Points on a hilly landscape, in no order, each with its height.
A ball rolls from a point to whichever of its 2 nearest points has the largest drop for the distance, and stops where none of them is lower. Distance is the straight distance between rows; heights are no part of it.
lubok: 139  111  119  124  124  126  94  141  117  112  134  134  136  130  99  116  123  156  115  151  125  156  140  110  121  124  112  132  104  113  139  137  168  (h 406)
Bugud: 130  118  143  152  108  132  164  127  128  134  107  129  105  119  153  153  155  106  110  94  109  96  136  138  128  140  149  129  168  144  133  88  94  (h 468)
lal: 139  140  119  142  116  165  122  95  187  101  120  131  110  103  115  115  122  139  137  121  123  136  147  143  106  139  107  65  123  163  165  140  113  (h 574)
fipo: 126  130  128  126  103  165  97  98  181  107  138  137  107  110  120  112  121  156  130  124  110  147  152  135  115  120  114  89  124  164  157  162  129  (h 529)
nen: 123  134  135  125  160  128  143  102  163  111  138  140  105  117  162  126  139  119  91  121  145  111  114  119  127  156  109  117  116  151  110  95  91  (h 565)
gefi: 127  122  133  162  131  136  156  130  139  147  129  114  101  128  162  153  151  107  115  127  143  93  120  111  100  126  137  130  122  119  113  112  110  (h 440)
ruk: 118  120  140  151  166  119  145  149  125  136  136  122  100  140  155  137  135  110  113  158  157  102  104  109  96  139  138  157  102  104  102  109  124  (h 382)
mokun: 119  141  128  128  150  115  149  139  116  130  118  129  127  130  134  122  126  108  132  116  144  111  110  136  133  141  137  139  146  134  107  97  110  (h 360)
gul: 123  133  139  136  143  122  142  181  101  120  92  125  123  130  98  98  120  115  147  170  129  130  108  133  82  155  147  152  135  111  150  108  146  (h 548)
Lekas: 150  124  126  141  124  113  149  157  102  156  121  120  142  154  133  159  127  122  141  121  112  117  146  135  126  114  153  144  127  98  133  151  150  (h 555)
miv: 134  149  120  131  117  133  122  131  111  162  125  109  146  137  132  156  130  117  172  127  126  127  120  142  125  84  143  119  107  106  126  173  135  (h 596)
ded: 123  155  138  109  154  123  118  150  86  120  123  129  150  149  128  113  115  120  157  154  169  126  97  125  153  122  120  151  115  100  119  126  127  (h 209)
tigob: 107  125  138  137  166  118  135  130  131  127  138  130  104  133  165  134  136  106  106  138  149  106  102  110  118  144  138  159  123  117  92  93  101  (h 359)
Puluk: 122  105  123  116  96  138  103  125  125  154  139  119  131  117  124  127  145  133  143  145  96  149  141  118  107  103  149  148  118  109  148  181  154  (h 661)
bop: 96  122  135  92  119  134  90  111  125  115  148  135  128  120  137  116  132  147  128  147  130  131  113  105  128  114  123  174  133  118  109  152  123  (h 389)
kez: 130  127  126  132  143  114  144  170  106  117  99  125  131  129  92  100  111  124  139  140  131  129  115  140  115  156  143  134  144  127  148  101  137  (h 518)
fasiz: 149  115  107  130  117  127  112  139  125  130  128  126  145  124  90  118  121  153  129  159  105  169  150  119  107  125  121  104  99  105  158  147  174  (h 358)
fis: 146  133  103  144  118  141  111  92  145  145  125  124  128  125  110  135  107  140  138  130  122  166  143  130  137  89  122  71  99  119  142  163  148  (h 599)
vokid: 132  130  134  142  125  109  179  153  111  144  112  113  136  133  109  123  113  99  135  109  133  114  125  160  139  152  148  118  159  159  132  99  120  (h 415)
Zipa: 132  105  124  121  110  137  83  121  132  111  148  138  119  130  122  128  130  165  96  136  111  148  145  107  120  125  113  140  106  131  128  139  154  (h 442)
fepa: 127  160  118  145  135  130  138  124  121  161  143  106  143  130  135  146  126  114  174  138  136  124  102  144  109  96  130  86  93  102  117  172  121  (h 631)
basaz: 118  117  138  139  108  133  125  130  125  118  122  128  105  128  150  151  155  123  114  109  94  111  133  123  120  139  152  165  158  120  128  105  118  (h 438)
diro: 139  145  125  109  132  111  136  110  123  129  121  144  161  127  114  131  112  125  140  89  129  138  144  160  201  121  101  105  158  149  130  113  118  (h 728)
vozud: 124  150  124  108  141  121  122  106  136  114  121  145  150  126  118  126  124  125  135  95  133  133  128  145  177  125  99  117  149  136  116  114  107  (h 738)
lunab: 136  163  114  145  136  124  153  136  109  156  127  106  157  130  120  131  118  116  175  128  145  125  109  155  127  103  125  75  109  116  126  163  125  (h 662)
kopub: 154  118  125  141  118  104  164  151  96  165  128  116  150  157  138  169  123  121  144  97  111  124  156  144  152  113  156  127  140  116  138  151  145  (h 541)
lom: 125  106  132  128  120  128  107  151  111  123  133  131  119  133  119  128  142  131  116  152  107  135  134  107  96  131  141  177  121  102  132  134  165  (h 390)
zava: 111  148  129  103  135  134  102  98  153  101  129  150  145  137  122  129  128  139  118  99  112  135  123  136  168  124  91  129  149  141  121  126  102  (h 746)
Defa: 136  117  122  119  143  124  108  132  108  125  137  129  134  143  134  141  116  132  122  143  160  135  123  106  142  101  114  150  98  100  104  138  148  (h 329)
letiv: 109  123  130  111  157  127  93  150  114  101  128  144  131  140  116  108  121  140  107  153  128  137  101  114  118  146  126  162  136  113  116  97  142  (h 259)
Kinu: 116  156  131  147  154  115  136  117  145  125  132  116  128  116  129  110  131  125  154  156  171  120  112  131  129  141  118  108  91  125  114  134  102  (h 478)
kerig: 145  143  113  127  126  130  122  142  111  144  119  118  154  135  104  128  113  130  162  156  138  151  126  131  126  97  121  106  96  99  136  161  151  (h 199)
Bal: 146  147  131  123  158  140  131  88  159  111  142  161  131  121  131  122  110  129  95  95  130  132  142  137  161  129  74  102  130  161  117  117  101  (h 510)
mesi: 150  129  111  123  130  128  119  152  113  133  121  126  156  135  87  111  108  141  144  176  133  161  133  120  113  114  117  110  93  90  145  150  171  (h 292)
Zivef: 136  108  140  150  117  157  143  113  164  113  124  131  99  112  152  136  156  122  98  153  144  102  118  97  73  147  132  89  115  140  147  106  105  (h 591)
dibir: 122  114  130  119  91  153  109  104  165  122  136  115  103  107  151  130  148  139  128  119  111  124  137  112  111  114  139  122  133  144  137  152  121  (h 489)
tubug: 117  115  124  134  80  149  117  126  152  120  120  120  118  101  121  116  157  131  135  142  102  133  136  122  84  143  139  115  138  141  170  141  135  (h 638)
gufaf: 106  116  128  107  96  140  76  136  125  115  146  151  135  121  98  89  132  167  126  156  115  163  139  121  124  133  107  148  126  132  149  158  154  (h 697)
mosim: 120  136  131  124  164  110  144  126  114  138  139  135  128  141  160  136  125  107  114  117  153  109  111  123  146  129  131  147  135  128  84  98  115  (h 335)
beb: 147  134  139  120  119  101  168  126  114  141  128  121  158  132  108  132  107  111  135  86  119  130  144  161  180  152  134  109  164  178  134  97  124  (h 457)
dut: 118  116  132  124  118  127  105  136  116  115  132  129  118  130  132  135  141  131  118  129  107  124  128  116  116  133  144  174  139  113  122  123  140  (h 417)
Vufun: 118  131  139  167  147  130  161  146  131  154  135  113  107  137  157  153  149  105  127  154  149  89  106  119  84  129  137  134  109  100  112  127  116  (h 413)
zasa: 86  121  132  98  81  146  101  127  154  110  139  147  113  110  137  101  153  152  124  134  95  124  129  123  106  141  131  152  159  152  145  147  117  (h 669)
Mabat: 139  112  132  135  136  113  151  136  100  143  129  132  124  147  153  151  125  112  106  101  115  107  139  132  153  128  150  155  154  126  104  104  132  (h 511)
gif: 153  115  125  143  123  108  166  137  105  164  136  116  139  144  145  158  122  112  120  95  125  108  148  138  156  114  145  126  136  140  110  127  137  (h 526)
befen: 113  110  127  107  104  137  90  129  118  131  138  128  133  114  114  107  138  145  138  152  117  150  135  114  115  112  128  157  120  117  139  170  152  (h 677)
mon: 116  132  143  143  142  112  176  161  110  139  106  121  121  132  125  117  116  92  135  127  145  110  107  156  119  155  146  127  163  149  123  88  106  (h 391)
Mesor: 139  132  127  126  128  105  162  130  116  143  123  125  143  128  124  133  119  111  129  92  125  115  137  148  162  136  139  120  157  158  118  101  119  (h 439)
dekos: 102  107  137  128  71  149  111  135  144  115  132  131  108  106  136  119  166  137  121  137  91  128  140  119  91  147  144  144  152  144  168  139  130  (h 654)
futek: 130  161  142  122  154  124  136  168  84  132  118  119  157  154  120  109  114  120  164  160  166  120  99  132  124  121  125  137  99  98  133  143  139  (h 152)
rimi: 137  104  135  137  130  115  149  140  95  133  129  132  118  146  147  159  132  129  105  95  89  123  153  131  147  149  155  153  164  129  131  100  129  (h 499)
Veron: 130  146  137  127  171  141  122  95  167  95  149  160  120  125  129  109  112  136  95  119  142  133  129  128  144  146  75  110  112  149  118  115  99  (h 532)
leg: 120  147  126  100  144  123  111  138  99  114  117  138  155  142  126  128  119  123  141  129  144  130  108  132  172  121  122  152  145  110  117  118  125  (h 260)
tilam: 141  99  129  143  130  135  132  151  125  141  131  123  107  139  133  149  138  126  96  151  111  119  141  101  84  123  140  160  108  91  124  127  162  (h 351)
Gamas: 146  131  114  139  112  126  131  139  121  162  123  114  141  135  126  156  133  122  155  131  100  132  139  132  113  103  151  123  113  97  137  158  148  (h 571)
fel: 107  152  136  116  136  130  128  95  174  100  128  130  117  111  136  115  137  125  142  114  142  123  116  131  135  147  108  117  130  144  122  127  83  (h 451)
Dodu: 133  121  137  140  134  145  146  107  166  112  129  130  96  110  162  135  149  121  96  134  152  103  120  110  101  151  122  99  112  148  132  99  92  (h 577)
kezo: 135  160  130  122  140  132  137  163  94  146  120  116  166  147  112  120  112  121  169  165  145  129  109  136  105  109  127  118  90  87  136  162  150  (h 65)
tuned: 97  114  133  106  114  141  97  119  142  112  150  134  111  113  134  102  137  148  116  151  129  131  120  102  102  131  121  160  127  128  120  147  132  (h 356)
kebam: 116  130  137  144  120  128  138  159  113  120  96  126  115  118  107  115  145  112  145  157  120  124  118  136  79  152  147  152  146  118  155  109  133  (h 581)
dasa: 130  108  140  150  122  120  168  145  109  138  108  125  109  133  136  146  136  110  115  108  105  109  139  148  130  152  154  138  170  139  135  90  114  (h 483)
vovon: 129  123  130  132  116  137  132  117  139  118  124  130  108  120  157  152  151  121  96  93  105  104  132  121  131  138  136  137  150  142  121  98  102  (h 453)
loka: 112  160  134  132  154  111  143  111  148  123  130  126  125  115  139  114  137  115  148  128  164  116  110  137  145  145  117  116  114  138  106  115  86  (h 474)
gulef: 142  115  113  128  110  133  98  108  131  136  130  121  133  128  117  143  123  147  134  130  116  163  147  122  138  91  126  109  103  117  141  161  154  (h 630)
salu: 135  115  131  142  138  134  145  122  130  137  133  126  101  125  168  149  142  112  88  107  133  98  128  111  123  130  135  142  132  133  101  93  112  (h 459)
teguz: 138  108  125  123  143  110  125  156  92  119  124  140  139  152  126  133  112  132  110  126  121  131  129  124  146  133  142  159  139  108  126  110  154  (h 314)
keku: 102  124  128  107  88  145  92  124  151  111  137  140  122  109  114  92  140  159  134  136  108  144  136  129  110  139  119  137  140  150  151  154  132  (h 685)
Mupek: 149  95  133  132  142  105  149  160  87  140  128  135  132  170  140  148  107  126  101  122  120  125  140  127  143  131  151  166  137  103  121  123  161  (h 293)
fes: 112  134  125  98  127  130  94  96  135  111  136  140  141  135  141  148  128  136  115  104  126  135  124  124  172  106  107  145  140  125  103  133  109  (h 753)
zuda: 114  132  130  139  93  137  130  135  138  115  102  119  120  103  112  116  159  116  149  144  116  123  124  131  81  149  144  130  148  134  166  121  120  (h 614)
Viko: 101  143  139  109  127  129  116  103  154  110  135  122  116  113  141  121  141  129  144  127  141  120  111  118  125  133  127  144  131  131  114  136  91  (h 431)
tuge: 116  147  132  129  136  129  124  127  129  123  125  113  127  117  118  112  135  124  162  155  153  127  110  118  107  133  127  135  105  119  124  141  118  (h 443)
Vipuv: 148  94  131  145  143  121  149  160  109  145  126  126  111  154  136  150  123  124  93  133  116  113  142  115  110  128  148  157  121  100  117  118  157  (h 319)
vev: 141  132  119  150  114  114  179  150  117  151  111  106  144  128  105  132  122  112  150  111  123  114  138  156  133  143  148  99  147  148  146  122  124  (h 441)
Goka: 144  100  114  128  105  131  102  122  127  146  143  120  131  129  128  152  139  146  123  134  92  160  156  109  116  102  142  128  103  107  145  162  165  (h 646)
sug: 150  129  126  125  152  127  148  105  136  131  135  140  127  118  128  122  112  129  95  103  141  123  138  135  150  139  101  105  128  163  111  100  118  (h 482)
vuzo: 98  121  134  110  128  137  91  137  134  102  142  141  117  122  115  95  133  149  108  160  129  139  107  106  98  152  116  164  126  127  124  120  138  (h 313)
Pomu: 131  149  114  142  119  146  116  82  164  136  124  116  119  117  121  127  119  132  156  114  137  151  136  137  136  99  126  75  114  138  137  163  119  (h 554)
Pufu: 123  142  137  126  175  123  152  103  163  112  133  147  119  115  137  108  121  121  102  125  146  122  114  135  136  163  92  106  120  157  118  89  92  (h 553)
puvos: 150  122  111  131  139  125  126  141  115  144  130  121  143  146  122  141  114  131  130  151  149  141  130  115  123  95  118  120  88  95  116  150  155  (h 285)
Lis: 130  130  131  114  138  106  150  144  114  123  117  137  156  133  95  113  109  127  132  99  110  134  131  160  172  165  130  116  172  157  148  91  122  (h 479)
tinol: 142  158  115  138  129  119  145  130  112  149  115  116  161  131  107  124  111  123  171  117  157  136  131  160  167  99  113  77  127  135  131  149  126  (h 696)
Tido: 131  122  127  125  138  110  140  153  107  117  114  136  141  132  101  112  111  131  124  115  119  131  127  145  147  157  140  130  155  139  142  95  131  (h 496)
Kekes: 110  135  134  123  132  133  113  103  156  114  139  117  112  110  133  109  133  138  142  148  154  132  120  113  114  131  119  128  107  128  120  148  111  (h 404)
mora: 118  118  126  109  129  130  93  116  123  111  142  134  130  133  130  130  123  141  116  133  141  137  120  108  138  116  116  156  117  113  106  132  136  (h 361)
Kevad: 130  134  120  130  103  152  116  85  173  130  127  108  108  110  141  133  135  133  150  108  121  135  136  131  126  105  137  90  126  146  136  157  114  (h 519)
bap: 138  136  139  118  149  102  163  121  112  149  144  129  145  142  147  137  103  106  115  109  156  113  118  134  165  120  121  125  142  157  86  96  129  (h 362)
Patu: 128  116  127  119  104  153  86  91  162  117  144  133  108  118  132  123  123  162  115  121  115  151  151  122  128  100  119  108  116  148  139  169  138  (h 492)
kar: 124  125  123  111  144  119  103  143  110  105  125  144  144  141  112  120  121  144  114  130  123  137  119  125  149  138  125  149  141  118  125  102  140  (h 298)
leb: 145  144  119  121  126  112  138  125  110  138  118  129  155  129  117  130  109  123  152  104  153  136  140  153  187  108  110  104  140  138  125  128  128  (h 716)
roz: 144  146  104  152  117  148  128  90  168  134  112  119  121  109  112  122  115  135  152  113  121  144  143  147  125  119  121  56  120  146  154  146  122  (h 594)
Komip: 127  107  127  116  102  140  88  105  145  118  146  126  113  121  141  135  135  155  109  118  110  138  142  109  127  108  126  137  119  135  124  152  137  (h 464)
gere: 149  119  120  124  140  116  143  120  115  137  132  133  136  131  133  136  114  126  102  102  135  120  139  131  158  126  121  122  131  147  106  105  131  (h 460)

For each start below, name the point where the ball stops.
Gamas => Mupek
Puluk => kerig
fipo => kerig
zasa => mosim
roz => kerig
vozud => Mupek
vovon => Mupek
Lis => mosim
salu => mosim
Zivef => mosim

Call two points neighbours if one is among the 2 nearest of the other. Go from one point of each pair to the other, from neighbour to neighbour, staying as low as possible. Name the highest point that can't be avoided.
Mupek / kerig => teguz
mosim / kerig => salu
letiv / kerig => kar
